Points on a hilly landscape, in no order, each with its height.
From any point a climber takes the steepest step (rise divided by distance) to one of its 4 nearest points. It stops when none of these is higher. Distance is the straight distance between rows; heights are no part of it.
<495>: [138 119 114  97 126 156 144 111  70 114]  h=677
<128>: [119 108 130 116 127 102 105 142 106 150]  h=687
<61>: [115 119 145 135 135  82  94 181  88 175]  h=493
<147>: [163 141 118 131  97 138 130 119 196 121]  h=164
<556>: [ 95 110 150 126 162  94 102 129  90 145]  h=520
<318>: [186 141 101 109  78 172 161 124 142  94]  h=649
<526>: [106 139 105 158 117 118 112 116 196 146]  h=372
<477>: [123 117 135 121 151 153 147  79 127 101]  h=430
<377>: [137 145 121 145 115 131 126 116 209 127]  h=387
<375>: [117 132 153 160 125  76  89 221  88 181]  h=200
<322>: [ 93 123 125 140 141 109 108  98 159 138]  h=474
<314>: [171 125 106 117  75 136 130 124 147 122]  h=16
<81>: [133 119 120 116 129 133 129 104 141 121]  h=377
<155>: [126 109 126 108 135 120 119 113 106 134]  h=485
<118>: [105 129 104 139 102  92  94 143 149 164]  h=166
<595>: [ 94 131 132 157 146 119 121  87 189 120]  h=536
<75>: [140 111 143 102 132 121 128 169  46 143]  h=302
<30>: [146 115 117 112  89 108 110 141 120 142]  h=442
<207>: [ 89 127 110 141 129  96  94 128 149 158]  h=318
<430>: [114 105 139 110 148 134 131  92  91 116]  h=480
<386>: [118 150 139 157 143 138 137  97 212 110]  h=558
<362>: [122 136  96 147  79 101 104 138 188 152]  h=91
<456>: [149 139 121 118 135 181 169  90 138  83]  h=407
<129>: [115 124 115 133 123 111 107 110 160 140]  h=373
<570>: [156 165 152 132 158 198 194 104 165  60]  h=350
<514>: [ 90 133 138 162 133  73  89 204  99 187]  h=294
<558>: [111 171 146 174 152 138 147 123 240 109]  h=438
<387>: [144 139 113 114 133 188 174  83 121  77]  h=332
<500>: [171 132  95 102  84 168 157 117 105 104]  h=216
<298>: [155 147 114 144  94 128 128 129 208 129]  h=198
<351>: [138 116 136 100 139 132 134 169  26 134]  h=250
<416>: [105 113 143 132 151 121 123  83 136 122]  h=544
<39>: [109 126 125 112 149 169 164  78  59  86]  h=364
<9>: [121 118 128 124 140 133 132  91 149 120]  h=466
<397>: [104 112 128 122 139 104 103 120 117 146]  h=538
<13>: [158 166 129 125 144 207 198 101 146  60]  h=702
<254>: [ 62 113 152 144 164  89 101 113 115 147]  h=541
<382>: [148 134 107 134  89 120 112 128 186 140]  h=138
<159>: [138 117 141 112 121 100 111 175  69 158]  h=374
<428>: [120 167 128 169 133 136 135 129 238 117]  h=475
<492>: [ 88 124 117 142 132  83  89 150 122 169]  h=375
<47>: [ 71 124 147 161 163  74  88 175  99 173]  h=263
<482>: [151 118 110  94  96 147 142 154  38 125]  h=197
<463>: [149 114 132  98 118 123 130 167  45 138]  h=289
<661>: [118 121 126 135 105  83  93 173 104 168]  h=642
<43>: [145 113 119  98 116 133 124 132  84 134]  h=433
<647>: [167 147 130 121 119 168 162 113 181  90]  h=262
<388>: [ 93 102 149 131 166 112 115  96 101 131]  h=671
<201>: [141 122 161 143 133  91 105 214  68 169]  h=159
<36>: [117 105 143 104 159 129 130 129  55 126]  h=730
<296>: [160 122 112 113 103 141 135 110 149 121]  h=165
<31>: [159 117 153 120 127 121 132 210  25 144]  h=208
<536>: [152 161 160 147 153 164 167 116 212  85]  h=484
<4>: [150 139 128 122 142 172 161  88 160  85]  h=670
<400>: [154 124 110 106 116 161 150 102 123 103]  h=214
<468>: [130 139 141 140 145 146 146  91 184 101]  h=675
<144>: [149 132 100 100 111 175 166 102  91  97]  h=417
<407>: [ 86 123 149 153 156  77  94 183  98 175]  h=335

Where does a climber stop that starts at each point below?
<322> -> <388>
<75> -> <128>
<9> -> <388>
<31> -> <128>
<647> -> <468>
<463> -> <128>
<477> -> <388>

Call two points neighbours if one is among the 4 nearest of the other. Go from one point of each pair to the other, from neighbour to neighbour, staying as high as possible. Name the lowest point that can't be avoided.
<468> / <318> -> <500>
<13> / <128> -> <322>
<128> / <388> -> <397>
<13> / <468> -> <4>

Two climbers start at each pair of points below. Name the first point that both come to, or write -.
<81> / <207> -> <416>
<400> / <129> -> -
<514> / <492> -> <661>
